Points, in no order, along strands that fork, close into loops and pass close to each other.
Two points are linked if the straight distance between their rows is under 116. Some points are linked to none.
z_482: [ -7  46  39  16 -14 -12 -54 -39  19  24  -1  14  17  32  55  14 -36 -54
 -44  -9 -56 -44 -44   7  -3   2 -42 -47  32  -3  24  -5   8]
z_337: [  5  -3  -4 -68 -35 -23  37   3  11  -7  19 -29 -27   9 -28   6 -15  34
  18  35 -11  18   3  -8   7 -52  -4  -5 -38  35 -13 -29 -10]
z_791: [ -4  -7   2  18  -5  19   1  11  -9 -20  36 -17  20 -13   0 -50 -18  16
 -34  22  22 -10  11  28 -22  37  19 -24  48  -3  19   3 -10]
z_646: [-29   9  55   1 -31 -55 -58 -39  20  41  29  12  17  28  47  25 -11 -78
 -13 -22 -55 -17 -35 -18  23  -6 -41 -39  25   8  -2 -14   9]
z_748: [-63 -49  26   3   6 -66 -33 -33 -27   9  40 -15  38  19 -18  37   1  11
 -22  -8  10   4  -6 -19  56 -26 -37  14  20  -9 -21 -47 -13]
z_17: [-28  28  39 -13 -25 -35 -26 -77  19  16  16  18  -1  20  26  -4 -19  -7
  -9  12 -25  22 -28 -17  37 -25 -12  -7  20 -79 -28  26 -13]
z_417: [ 20  32 -12  19   8  52  11  45  13 -25 -63  -9  -3  37  13 -18 -29 -24
 -18  -2 -22 -35  -1  22 -23   5  -2 -36  -6  27   0  20  12]
z_981: [-17 -29 -56 -11  26  -6  31  34 -12 -19  19 -32  28 -22 -52  23  60  40
  53  -2  77  12  43 -25  -4   0  41  40 -34  18 -19   7  14]
z_267: [ -7 -20   7  35 -36 -13  12 -42  13 -13  -1  12  12  31  16 -19  -5  11
 -24  11  44  19 -26   4  23 -36   7 -18 -11 -13 -68  45   4]
z_494: [ -6 -33   4 -26 -33  -2  10  21  -9   2  21 -15   0 -11   6 -21 -21 -57
  13  16 -33 -20  10  -4 -10  12  -4 -32   4  27  26 -30   1]
z_692: [ -5 -26 -14 -50 -22 -25  20  54  -3  -4  55 -54  -5 -17  10 -24 -33  -6
 -23  37   7  15  42  -3   0  -7  23   6   8  25 -27 -31  -5]
z_798: [ 13  76  45 -12 -12   7   3 -27  15 -19 -32  24  -4  43  19   0 -27 -15
 -33  10 -24 -19 -45   2  -4  -6 -34 -23   5 -24   5  23 -17]
z_961: [ 13   8   4  23  23   6  -7 -32  21   0 -24  23  47  -9 -35  -7  29  34
 -11  -9  53  37 -26  11  16   2   1   3  33 -48   2  20   6]
z_294: [ 25   0 -22 -52 -15  15  29  29 -14 -21  -8 -37 -33   1 -34  -5  -9  17
   6  24   2  23  -5  -3  -2 -14 -13   9 -55  38 -17   1  -9]
z_39: [  7  18 -61  -2  77  23  19  -6   0   3 -47 -21  30  -2 -33  11  24  65
  15 -10  44  14   5  13  22  26  30  18 -60 -10   3  53  27]
z_513: [ 11  27 -15  11   6   7  44  25  32  -9 -27  10 -34  39  32  26  -7  43
  32  16   6 -27  24   5  -2 -49  33  -8 -49  50 -36  16  30]
z_233: [ 17  18   6  48  -4  19  20   6  18 -20 -32  45 -18  32  20  -5  25   2
  -6 -13  25 -17 -23   5 -11   1  17 -22 -24  22 -24  33   4]
z_911: [ -7 -35 -79 -47  20 -33   7  22 -28 -26  24 -53   1 -30 -32  21  12  37
  39   7  67  12  62 -21  -2  -1  39  45 -26  12 -15  -6  -2]
z_29: [ 27  24 -17 -40  33  13   8  64  -1 -39 -19 -46 -10 -37  -5 -17  16 -12
  -3   4  26  37  52   0 -17  30  30  17   3   1  -2   1  -2]
z_491: [-34 -29  15  22 -53 -45 -21 -43  22  25  42   5  30  43  21 -11   4 -15
  -8  23  19  22 -18 -22  54 -42  -9  -2  30  -9 -57 -12   7]
z_931: [ 31  39   4  27  -7  85   2  23  21 -27 -17  -2 -21  -8  12 -16  27 -11
 -13 -25 -12 -30  35  38 -64  53  21 -22  38  17  41  17 -18]
z_576: [  9 -14 -38 -56   5  14 -17 -18 -37 -12 -43 -57  -3 -18 -34   4  -4  -9
  15  22 -10  22 -12   8  24 -11 -38  11 -40  10  39  -9  21]
z_283: [-11  -3 -13  35  15 -30  -2 -60   7 -13 -31  13  26  23   6  17  15  42
  -5  -3  57  16 -38   3  33 -32   8   0 -43 -18 -44  45  24]
z_24: [-16 -17  14   5  45 -32 -56 -18 -60  14 -12 -27  25 -29 -37  31 -11  27
 -17 -16  15  17  -6   4  21  -2 -45  50   8  -5  19 -24  12]
z_33: [ -8 -20 -28 -51  -9 -35  16 -16  15  -8  16 -33  17  10 -56  26   0  60
  27  22  22  28  -4 -17  25 -49   9   9 -37  21 -36 -32  -3]
z_893: [-18 -24  25 -54 -35 -25 -19 -46 -32  28  20 -25   7  12 -27 -16 -14 -43
  34  23 -40  38  -2 -17  18 -19 -27  14  -2 -30  25 -30 -28]
z_106: [ 10   9   4  10 -20  -3 -22 -54  25  10  25  60   8  -2 -11  -2  29  21
 -17 -19  41  18 -31 -11  -7  -1 -13  11  61 -82   0  37 -42]
z_100: [  4  41 -18  41   5   6  30   9  58 -25 -39  33 -27  50  80  35  -7  11
  24   9  -2 -46   3  -8   7 -30  28 -28 -28  19 -25  19  29]
z_784: [  2  -5  27  33 -34  30  17   8  13  -4   2  17 -19 -29  -4 -26  45 -30
  28 -25  -2  22  34  -1 -40  28  56   8  21 -10 -30   3 -29]
z_552: [-24 -32  48  -9 -41 -35 -21 -45 -27  38  41  19  15   3 -11  -5  -9 -37
 -43 -14 -29 -16 -38  -5  -7 -16 -34  -8  16 -39   0  -4 -43]
z_265: [ 14  -5 -32 -60   4  30  -3  39 -31 -11 -38 -57 -13  -1  -6  -4 -26 -24
 -28  25 -36  -1  -2  17   5 -12 -43  -3 -37  22  29  16  30]
z_713: [ 24  51  15  21  13   7  13  18   6  -8 -34  29 -46  34  14  11 -13  18
   5   8 -28  -7 -24  -6  -8  -8 -12  35 -26   9 -17 -11 -17]
z_86: [-23 -20  33 -19 -23 -49 -20 -12   5  11  37   3   5  29   7  30  13 -22
  16  14 -22  -9 -36 -30  31 -40 -63  -9   1  32  14 -45  12]
z_67: [-15  -1 -20 -14  60 -37  17  39 -17 -15 -22 -18  27  -9 -25  17   8  31
  -1   3  32   2   6   3  -3  -2  20  12 -30   4  -3   6  19]
z_172: [ -8 -27  34 -36 -51   7  -5 -34 -42  38  35 -11  18  -3 -34 -36 -24 -36
 -44   9 -31   5 -19   9 -19  -8 -33   1  17 -40  22   7 -48]
z_554: [-23 -18   1  28  44 -10 -14  -2 -16  19 -50 -12  34 -12  -8   5  15  12
 -28 -14  15 -24 -22  24   8 -24  -4 -20 -18  -2  -1  37  53]
z_629: [ 18  23 -17  -2  11  17  10 -45  26 -17 -24  57 -23 -10   3  13  35  20
  -1 -26  26  -4 -32  -6  12   7  -6 -19 -13 -50  18  42 -17]
z_408: [ 30  49 -21  27  68  14   2  -8   7  -3 -47  31  -5  10  -8  25  26  52
  14 -19  34  -5 -14   9  16  19  10  29 -23  -8  29  15 -12]
z_512: [-33 -30   6   1 -28 -38  -7 -28   7 -14  18  -4  35  27 -24 -13   9  -9
  19  21  37  35   5 -16  44 -28  13  -7  33 -23 -38 -33 -14]
z_133: [ -4  24  -1   2   2  -3  26 -40  35 -11 -36  49 -23  -2  31  19  -3  19
  -5 -11  -5  -5 -31  -6  16 -25  10 -21 -32 -49 -31  45   6]
z_860: [  6  11   0  -3  25 -20 -11 -23   6 -24   1  21 -14   3 -23  25  32  23
  50  -5  17  21 -16 -31  27  16 -21  23  -8  -3  25 -36 -16]
z_523: [  6  -3 -32 -29  44  19   1  39 -33  -9 -26  -8  -9 -15  -1  15 -14   6
 -29   4 -15 -46  -6  23 -32   6 -26   1  -9  -4  69  10   8]
z_182: [ -3 -25  -4  31 -60  -1  -6 -33  16   9  24  35  -5  16  11 -27  12 -25
 -13  -4  17  -2 -42  -8  10 -12 -14 -27  11  -1 -39  38   5]
z_82: [-54 -45 -24 -22  34 -57  -5  17 -39  32  -3 -61  38 -21 -15  25   6  14
 -13  10  14 -20  16  -1  18 -41   7   2 -34  20 -15   9  56]
z_886: [ 18  12  -9 -35  -3   4  19  66   4 -21   3 -36 -32 -20  19 -17 -19 -13
   2  23 -16  18  48  -3 -23  12  34  12  -1  19 -12 -21   4]
z_492: [ 43  54  42  26 -19  53   6 -21  24  27 -22  36 -14   2  10 -31  -8  -5
 -15 -25   1  -8  19  27 -59  26  27 -29  59 -23   8  43 -21]
z_970: [ 16  -6   4  61   2 -26   2  12  34   3  -1  66  -3  19  49  26  35  -2
   6 -19  32  -9 -40 -16 -18 -14   7   0 -12  19 -31  20  20]
z_77: [-36 -50 -37  -2   3 -10  12  -2 -29 -12  25 -26  26   0 -25 -23   5  40
 -21  24  37 -14  -4   4  14 -16   6  -2 -15   4 -19  25   6]
z_720: [-11  24 -45  25  62  35  29  62  10  -5 -60  -5  12  43  22  14   8  19
  -3  -2  -2 -56   6  12 -19  -6  14  -4 -33  18   4  39  43]
z_327: [ -4 -34  -8  20 -24 -18  -8  14  12  32  29  19 -30   7  33  17  -7  -2
  54  17 -22 -27   5 -24  17 -23 -11  -2  11  50   0 -42  40]
z_323: [ 28  35   8  11  -7  24  -7 -38  28  -4   8  62 -26 -12   3   1  60   5
  20 -32  39   2 -16  -6 -15  20  -2  -2  35 -51  38  36 -42]
z_221: [  7  38  51   0 -21  -4 -23 -40   7   9   3  14  20  24  17 -16 -30 -14
 -47   6 -20 -31 -43  18  -6   2 -35 -47  38 -15  27  17  -5]
z_412: [-15  12 -12  20 -11 -11  15 -14  35 -18  -4  24 -22  36  71  13 -32   3
   4  14 -16 -57 -10  -7  19 -18  10 -57 -14  18 -14  21  33]
z_508: [-20 -17 -22 -16  21  12  -4  34 -19   3  -5 -29  20  -5  12   3 -29   4
 -58  10 -33 -63 -22  26 -14   1 -23 -31 -17  19  39  17  31]
z_96: [  8   6 -43  13  22   6  17 -44  29 -33 -11  -5  40  -6 -45  12  44  48
  45 -19  71  49  10  -2  32  28  51  12 -34 -19 -21   1 -31]
z_258: [ -5   2  43 -32 -19 -49 -20 -44 -14  25 -12  -9 -14  19 -17   4 -14 -16
  36  10 -32  39  -5 -28  33 -27 -23   8  -8 -17 -19 -32 -15]
z_684: [-38   0 -10  24  35 -36  -7 -25  -1   7 -29   3  26  35  26  27  19  31
  -6   4  26 -31 -31   4  20 -33   2 -16 -47   8 -18  55  60]
z_681: [  5  32  17  33   7   6   0   7  -5 -32   1  -3 -16   3  40 -35 -45  14
 -20  19  12 -21  20  33 -17  40  30 -19  21  12   3   1 -12]
z_922: [ 11  17 -34 -24  51 -25  35  31  -1 -18 -28 -32  10  -2 -19  19   9  47
  19   3  56  30  39   1  -1  -8  60  14 -58  23 -37  21  14]
z_62: [-27 -10  59  11 -19 -31 -47 -21 -17  40  51  -2  48   7  10   3 -22 -65
 -15 -11 -51 -15 -17  -9  20  14 -55 -20  38  11  33 -47   4]
z_896: [ 22 -21 -43 -65  -1   5   2  76 -35   5  12 -51 -16  -8  24  -1 -43 -33
 -41  26 -31 -19  14   0  -9  -2 -22  11 -34  49  20   1  28]
z_147: [ 11  33  19  24 -21  52  34 -16  36 -26 -13  20 -30 -20   7 -17  73 -13
  25 -34   5  27  34  15 -16  27  56 -15   2 -20 -14  35 -31]
z_259: [-10 -22  52   0  -9 -21 -34   2 -52  28  26  -6  19  -1  -5  21 -26 -60
  14  -2 -44   5  -3  -5   2   7 -72  24  27  13  55 -56   2]
z_128: [ -9 -22  10  14 -13 -16 -17 -38 -16   3  21  38   3  -3 -22  -4   7  14
 -16 -16  38   6 -15  -4 -11  -4  -2  21  40 -53 -12  -6 -54]
z_676: [ 13 -10   0  59  -6  24  32  15  43 -18 -19  15 -12  -5  50 -11  25   2
  29  -8  13   8  46  15 -23   5  75 -16 -14  23 -40  11  26]
z_747: [ -3 -25  26  43  -8 -63 -17  -8  21  17  11  46   4  32  43  33   5   5
   4 -11  17   8 -21 -19  11 -38  -5  -1  -5  23 -56  -4  30]
z_275: [ -8 -15  -2   4  -2 -42   5 -19  26 -12  -5  13   8  13 -15  22  31  14
  61   1  36  31   0 -25  35 -26  14  -7   1  -2 -22 -28   5]
z_305: [ -2   0  38  22   2 -13 -13 -14 -16   9  29  12  32  -2   1 -15 -30  20
 -54   1  17 -19 -21  18 -15  11 -16 -22  57 -10  16  -6 -15]
z_189: [-10 -17  15 -37 -35   7  -3 -38 -24  11  26   1 -22   0 -27 -33   0 -28
  47  19 -33  39  12 -20  -9   3   4  27  10 -56   5  -6 -40]
z_606: [-16 -23  12  21 -29   0  10  16  31   7  67  18   4 -12  28 -19 -16 -20
  20   5 -41  -5   3 -14 -23  26  34  -1  42  13 -15 -44   7]
z_166: [ 28  -2 -34 -34  -9  86  10  12  -5 -43   7 -36 -28 -22 -46 -27  43  15
  25  -3  16  36  24   8  -1  42 -14  17 -15   3  39  23 -13]
z_436: [-16  18  19   9 -25 -33   4 -20  17  14  10   3 -10  37  59  22 -49  -1
 -21  24 -35 -47 -22  -2  31 -42 -12 -44 -26  49 -26  -5  30]
z_633: [-35 -35  16  18 -65 -28  -7 -28  29  55  49  -9  38  23  20 -18 -19 -24
 -40  19 -21  -5 -16 -14  56 -46  -1 -29   7  21 -60 -16  17]
z_915: [  1  47  16   1 -12  17  14   3   9 -23 -47  -4  -7  47   9   0 -30 -21
 -21  13 -24 -32 -36   9   7 -22 -32 -38 -29  22 -10  16  10]
z_65: [ 10 -28 -17   7 -30  -2  14  40  20  28  15  -4 -15   8   8   4  -5  -1
  42  10   5 -25  19  -8  -9 -45  12 -17  -7  87 -21 -23  45]
z_985: [ -3 -13 -18  31  27  22   0  14   0  -7 -11  12   2 -24  -3 -19  24   7
  22   3  28  -1   9   7   5  23   8   1  31 -12  24   9  28]
z_998: [ 12  13  20 -51  30 -19 -18  -7 -30  12 -15 -20   1 -26 -21  -2 -41   5
 -14   7 -36  51   8  14  -8  11 -20  33  17 -56  27 -31 -28]
z_607: [  5  16  10   6 -23   3   9  -2  12  25  14  25   7   3  36 -12 -66 -41
 -38 -12 -81 -41 -27   7 -34  29   9 -33  -2  23 -11 -12  -4]
z_484: [ 51  33 -28 -29  61  31 -14  37 -21  -4 -54 -30  -6 -37 -18   0  -7  12
 -25  -9  33   5  38  27 -32  30   1  21  23 -14  55  13  -1]
z_457: [  2  -9 -40  27  37  53  33  52  -2  -5 -44  -4   9  27   2  -3   0  18
 -21 -15  10 -28   9  27 -30  -2  13 -31 -43  25 -28  78  47]
z_256: [ 22  34  16  23  25  11 -12   7  -2  23 -30  51 -43   3   6  11   2  10
  15 -12 -41  15 -12 -10  -2   7 -16  55   4 -21  14 -19 -17]
z_978: [ -5 -18  29  30 -17 -39 -20  -8  16  16  28  47 -13  19  18   9  17   0
  22 -10  -4  22 -30 -39  16 -16 -24  27  24  -8 -33 -18   3]
z_904: [-17 -20  24  14 -62 -27 -16 -41  10  43  45  42  16   5  24 -20 -12 -49
 -38  -9 -27 -19 -44 -18  -6  -8 -12 -25  26 -26 -33  21 -21]
z_832: [  6   2 -11 -17 -12  20   0 -15 -12 -39  33 -16  -6 -27 -55  -1  36  12
  53   2  23  45  14 -25  -1  36  -1  63   6 -22  27 -38 -50]
z_966: [ -1 -35 -43 -41  29 -26   0  50 -50 -22  40 -35 -12 -43 -18  29   7  10
  34   6  32   4  48 -27 -10   3  -6  63 -17  20  20 -28   1]
z_803: [  8  45  17  42  13 -19 -32  -9  47   6 -14  74 -30  26  72  21   4 -24
  22 -26 -27  -3  -4 -21  -5  20   2  -5  39 -33  -3   6  -2]
z_402: [ -8 -24  14 -30 -48  19 -11 -21 -33  48  38 -32  33 -18  -1 -45 -55 -44
 -73   5 -50  -7   5  25   1  10 -24 -34  14 -14  25   5 -19]
z_451: [ 30  36 -32 -36  56  19  36  50  18 -33 -44 -29   1 -30 -25  16  30  19
   5 -15  26  42  35   5  -3  18  47  17 -42  -6  -7  14  -6]
z_141: [ -4   7  38  17  13 -15 -40 -11 -34  36 -41  -8   2 -10  20   6 -49 -27
 -44 -12 -37 -24   0  27   2  -3 -15 -13  14   3   6 -16  12]
z_145: [  7 -11  19 -30 -36  23  -1   1 -25  -4   6   8 -17   4 -11 -18   1 -64
  34   6 -35  -7  -9  -4 -29  14 -27 -23   5  -2  56  -7 -19]
z_431: [-31 -46  -2 -10 -32 -20   6  25  -6  31  54 -26  26  -5  -9 -27 -31  -4
 -26  38 -22  20  13 -10  21 -21  13  17  23   5 -39 -42  -8]
z_350: [-26 -29  41  -9  23 -33 -59  -5 -69  21  11 -29   8 -21 -10  40 -25 -18
 -22 -13 -31   5   2   0  24 -11 -74  38  -1  11  37 -47   5]
z_608: [-36  -5  36  -4 -40 -32  -5 -40  25  46  32 -28   9  18  40  17 -27  -7
 -43  21 -39 -24 -13  -2  65 -62 -14 -40 -32  38 -35 -15  37]
z_668: [-14  16  48  -7 -23 -66 -21 -10  36  14  17  30  -7  53  41  37  -6 -37
   9  -7 -40 -10 -34 -33  14 -36 -34 -42   8  18 -14 -23  10]
z_693: [-34 -46 -18 -26 -22 -13  -2 -32 -30   2  11 -34  28  -5 -41 -17 -10   9
 -41  15  11   1 -13  11  27 -28 -11  -1  -3 -35 -14   1 -13]
z_522: [-42 -39  -7  -2  37 -21 -22  10 -41  27 -10 -34  26 -30 -10  16  -6   1
 -43  -3  -6 -45 -11  18  -1 -19 -17  -6 -12   5  21  14  47]
z_716: [ -1 -25 -28  -1  -1  49   3 -20   4   4  -8  13 -23 -36 -23 -30  19  17
  24   0   2  16   6   5  14  11   2  15  24 -52  17  18   5]
z_391: [ 32  36 -23 -22   8  24  22  28   6 -17 -40  -6 -53  16 -19  13  15  15
  31  13 -12  10   4  -6  -3  -6   1  33 -49  30   1 -16 -13]
z_852: [-11 -25 -35  13   6  30  24  13 -12 -36   8  -7 -13 -10 -20 -22  26  46
  -4  -2  45  -5  11  12 -12  10  19  -3 -31  11 -16  50   1]
z_295: [ 14  21  13 -23 -20  26  21 -13  13 -20 -18   9 -17  12 -26 -25  14  -7
  15   7 -12  24 -20  -2  -4   6   0 -19 -12 -22  -7  25 -21]
z_91: [ 24  43  -5  44  22  54  15  13  22 -25 -61  28   4  40  13  -1   4   7
 -30 -22  23 -36 -19  29 -12   2  -8 -38  -2   9  -2  55  14]
z_863: [  6  16 -42  12  21  57  24  55  28 -27 -29   5 -43   5  21  13  42   0
  39  -4 -22 -37  29  -1 -11  13  15   0 -21  19  38  -6   3]
z_675: [ 12  28   8  26 -30   1   6  -7  44   4   7  54   6  28  50  -3 -36 -43
 -28 -24 -45 -36 -53 -14 -42  18   6 -44   2  20 -39  19   7]
z_365: [-24 -55 -18  28 -56  11  16  -8  24   0  46  20 -10   7   7 -22  18 -10
  28   8  21  -6  -1 -18   4 -19  26  -9  22  11 -45   0   6]
z_921: [  5  18  25  20   5   0 -31   3  13  34 -13  51 -34  11  41   9 -12 -30
  29 -15 -67  -6 -10 -18 -10  12 -23  17  35 -27  14 -19   8]
z_450: [ 37  15  22   0 -23  51   0 -13   7  15  -7   7   5  -6  -2 -34 -37  -9
 -32 -20  -6 -26  17  33 -70  38  15 -57  73  -3  29  17 -14]
z_809: [  9 -17  23 -36  11 -11 -31 -29 -53  24   4 -13  24 -40 -52  11 -25   8
 -18  -9   0  31  14   7 -23   0 -47  47  50 -50  52 -31 -27]
z_72: [ 24  17  -8  23  31  43  24  68   7 -25 -37   0   1  -8 -24  -9  40  -8
  -7 -24  24  -8  12  16 -39  21  15   3  -5  33   9  17   3]
z_658: [ 15  -9 -48 -31  10  49  -4  -2 -26 -28 -31 -39 -16 -11 -43 -19  10  17
  20  10  22  20   7  12  22  19 -32  -7 -24   7  32  35  18]
z_366: [ 17  16  26  14 -47  12 -24 -34  10   3  16  46 -21  13   2 -31  29 -38
  16 -17  23  -2 -18 -14 -31  24  -5 -27  42 -29   8  42 -39]
z_866: [ 25   6  -3  15  -8  55  10  26  -3 -20  -3 -12  -4 -33  -6 -31   1  17
 -32 -18  28 -16  33  38 -56  44  23 -27  47   4  32  28  -6]
z_937: [-12 -36 -19 -25  32 -13   6  39 -44 -26  24 -13  14 -48 -36  28   6 -12
  12   2  18  -4  20 -12 -13  12 -30  41   8 -12  55 -31  -3]
z_641: [ 25  45  -2  22  18  71  34 -22  27 -25 -16   4 -10 -27  -9 -12  65  36
   6 -31  38  41  39  33  12  44  55  10  -9 -22   1  35 -27]
z_257: [ 20 -12  -8 -37   9  20 -10   4 -49 -10   8 -13  15 -44 -52   6   0  -7
   9   3  23  16   6   8 -28  17 -48  43  29 -32  84 -16 -17]
z_625: [ -1 -26 -37 -18  -8  20  38  47  -8 -27   3 -25 -33   6  -5  -3   9  22
   9  13  13 -25  18   6 -15 -11  17 -19 -44  51 -15  25  16]
z_708: [-10 -36  -8  44 -43  19  18  -1  30 -23  23   0 -20   2  27 -36  13  14
  19  13  25  13  41  12  -2  -3  62 -13   8  11 -55  19   8]
z_673: [-50 -36  54  12 -16 -49 -57 -37 -21  24  56  -8  46  11   3  19   2 -36
 -29 -11 -10  -3 -12 -12  55  -8 -58 -11  44 -14  12 -42 -11]
z_776: [ 10  29  -3   0  20 -32  35  -4  32  -3 -19  11  -7  38  12  42  -1  76
  32  19  24   6  -1  -8  14 -59  22   8 -53  39 -44   8  26]
z_318: [ 15 -15 -28   7 -24  48  28  20  16 -14 -10 -22 -32 -19 -25 -22  47  13
  45  -4  28  44  40  -2   7  -1  35  25 -23  36 -37  17  11]
z_939: [ -4  25  33  18  -3 -24 -14 -51  29  15 -21  45   9   4  32   3 -10   1
 -24 -12   5  20 -35  -2  12 -18  -1 -12  23 -69 -31  40   3]
z_468: [  1  -7  19  -7   5 -10 -36  12 -41  48  -1 -13   9 -23  24   4 -65 -48
 -43  -2 -74 -24   7  20 -20  21 -29  -1  14  16  36 -37   6]
z_178: [ 36  -3 -24 -52  35  14 -14  51 -46 -10 -13 -34 -12 -33   3   0 -35  -3
 -51   1  18 -27  26  29 -45  25 -14   5  17   0  57  14  -7]
z_57: [-29 -44  18   7 -42 -13   1  12   5  43  74  -5  42  -2  -4 -32 -31 -47
  10  17 -41  11   5 -19  13   8   7   1  51  -1 -14 -47  -1]
z_345: [  4 -42 -11   7 -37 -29  21  42  12  42  49 -21  19  -4   5  -1 -44 -16
 -11  10 -20 -22  18  -3  -3 -23  24 -32  -6  86 -42 -37  29]
z_975: [  5   6 -69 -13  62  -6   6 -10  -3 -15  -5 -31  49 -22 -52  22  25  72
  36 -15  58  28   5  -2  16  45  45  37 -48 -18  -4  20  -7]
z_555: [ 10  22 -28  19  67  12  18  67   7  -5 -24 -12 -21 -18  10  23  42  20
  48  -5  19  12  62  -5   5  10  48  51 -13  29   2 -19  24]
z_103: [ 29  36 -30  -8   6  55  27 -30  33 -25 -11 -14  -5 -21 -43 -10  47  40
  34 -13  32  57   8   2  30  39  37  17 -36 -14 -12  12 -30]
z_927: [  2  -4  26   6 -15  -5 -15  -9  -5 -11   9  38 -14   1   2  -9  14 -41
  18 -16  -2 -22 -16  -5 -33  23 -13 -32  33 -10  38 -11 -28]
z_46: [ 25  22  14  22 -25  43   8  24   9  -1 -19  14 -48  -8  12 -21  24 -39
  41 -16 -34  -5  21   2 -37  31  29   6   8  16   1  -3 -18]
z_800: [  2  33 -48  11  70  38  23  21   9 -12 -62   7 -13  13   7  10  27  40
  12  -6  21 -15  20  13  12  12  29   5 -44  -2  17  43  20]
z_912: [-16 -33  -8 -18 -37   8 -11 -51 -18  -3  41  19  -3  -4 -38 -17  18 -10
  16   7   1  17 -14 -23   2  -2 -14  47  39 -66   8 -10 -52]
z_661: [  2  14 -23  20  48  32   2  52   8 -16 -16   3  -9 -13  31   1   1  -1
  18   1 -14 -28  27   8 -17  35  16   3  28   7  52 -22  21]
z_379: [ 30  29  12  55  63 -10  -1 -20   8   3 -29  49  26   5  -6  20  28  52
  -3 -25  56  32 -13  13  11  10  19  24   0 -25  -5  20  -8]
z_190: [ -3   2  -5  14  20  -8  28  -2  18 -43   2   2  16 -19 -34  19  68  25
  33 -26  55  29  22 -13   1  10  48  13 -22  -8 -19 -17 -37]
z_571: [-24  34  34 -21  -8 -21 -10 -70   4   2 -18 -18   0   2   4   7 -33  23
 -24  16 -31  26 -35   2  49 -30 -17   8 -28 -47 -36   8   6]
z_424: [ 22   6 -19 -33  25  -6  -9  32 -31 -27   5 -46  -4 -31 -29 -23 -10  19
 -14  17  36  36  13   4  -5  17  -3  43   2   1   4  -5 -23]
z_456: [  0  -7  28  15 -16 -17  20  14  11  27   3  11 -12   6  14  -9 -29   3
  -7  11 -32  15 -10  -4  -1 -29  22   8 -12  16 -59 -12  15]
z_278: [  3   4  24  19  55 -35 -42   7 -43  19 -47  -1  12 -14  -1  24 -21   9
 -26 -13  11 -10   4  22  -3   1 -23   3  21  -6  22 -20  14]
z_214: [  4  32  14 -35  21 -15 -16 -42 -10  11 -44  -9  -1 -21 -27  14 -31  29
  -5   3 -36  39 -20   6  23  -5 -16  31 -25 -53  -4 -10  -8]
z_374: [ 14  57  19  47  12  23   2  17  46 -15 -22  48 -19  28  52   5  -1 -13
   5 -16 -29 -27   5   1 -36  29  30 -13  27  -9  11  -9 -15]
z_11: [  1  10  18  23  31  -4  16  11   8 -31   3  31  -5 -19 -23  35  71   2
  59 -31  29  14  15 -24   6  25   9  24   5  -8  29 -38 -22]
z_232: [ -8 -13 -10 -18  17 -20  -2  34 -20   8   7 -22 -10 -15  -2   5 -18  14
  -7  27 -27   5  -8  -4  12 -16 -23  24 -14  15  10 -28  20]
z_487: [-20 -15   8  26   3 -29 -17   7  18  10  28  11  38   7  24   0 -23 -26
 -18  -3 -28 -44 -33  -2   1  16 -10 -41  21  27   7 -23  29]
z_188: [ 15   2  -1 -17 -33  22   0  -2 -16  24  47 -13  16  -7  24 -42 -78 -37
 -53   4 -60 -27   2  28 -38  49  -1 -32  16  22  33  -4 -16]
z_905: [ 13   6 -12   6 -15  26  21  42  21  -8  -6  18 -63  12  29  12   6 -18
  36   3 -47 -36  14 -12 -36   3  11  15 -11  42  13 -37  -4]
z_306: [ 20   2 -23 -10 -17  50  21  22  -4 -28  15 -37 -21 -40 -50 -21  47   1
  34  -4  21  50  32 -11  -4  23  14  57  -5   6  -8  -3 -15]
z_64: [-10 -50  -8 -18 -34 -25   4  26 -12  41  53 -19  23 -23  10   3 -40 -52
 -12   8 -46 -27  13 -16   7   3 -10 -26 -11  62  19 -52  17]
z_740: [-40 -40   6 -34   4 -53 -24 -23 -44  11  22 -47  25 -11 -18  10 -20  14
 -49  16  -4   3   6   5  41 -23 -21  22  -9 -18   1 -36 -16]
z_551: [  9   6  19 -15 -17  -6 -13   6 -34 -27  29 -26  -8 -10 -37 -26   6  -3
  21  21  22  48  17  -6 -10  25  -8  38  16   3  16 -36 -49]

A fork is a point with three links, a tip a point with one. Leave the first point through the second and follow the links. Name the first fork or tip that comes.
z_436, z_608 => z_96
z_629, z_133 => z_981
z_937, z_257 => z_323
z_103, z_641 => z_716
z_11, z_860 => z_776

Name the points in between on the shortest way along the links from the first point to the second, in order.
z_408, z_513 => z_800 z_39 z_975 z_96 z_190 z_11 z_860 z_275 z_512 z_491 z_633 z_608 z_436 z_412 z_100
z_33, z_866 => z_337 z_294 z_625 z_852 z_77 z_693 z_740 z_748 z_673 z_62 z_646 z_482 z_221 z_305 z_791
z_661, z_633 => z_863 z_905 z_46 z_784 z_147 z_641 z_103 z_96 z_190 z_11 z_860 z_275 z_512 z_491
z_327, z_106 => z_65 z_345 z_64 z_494 z_145 z_927 z_366 z_323
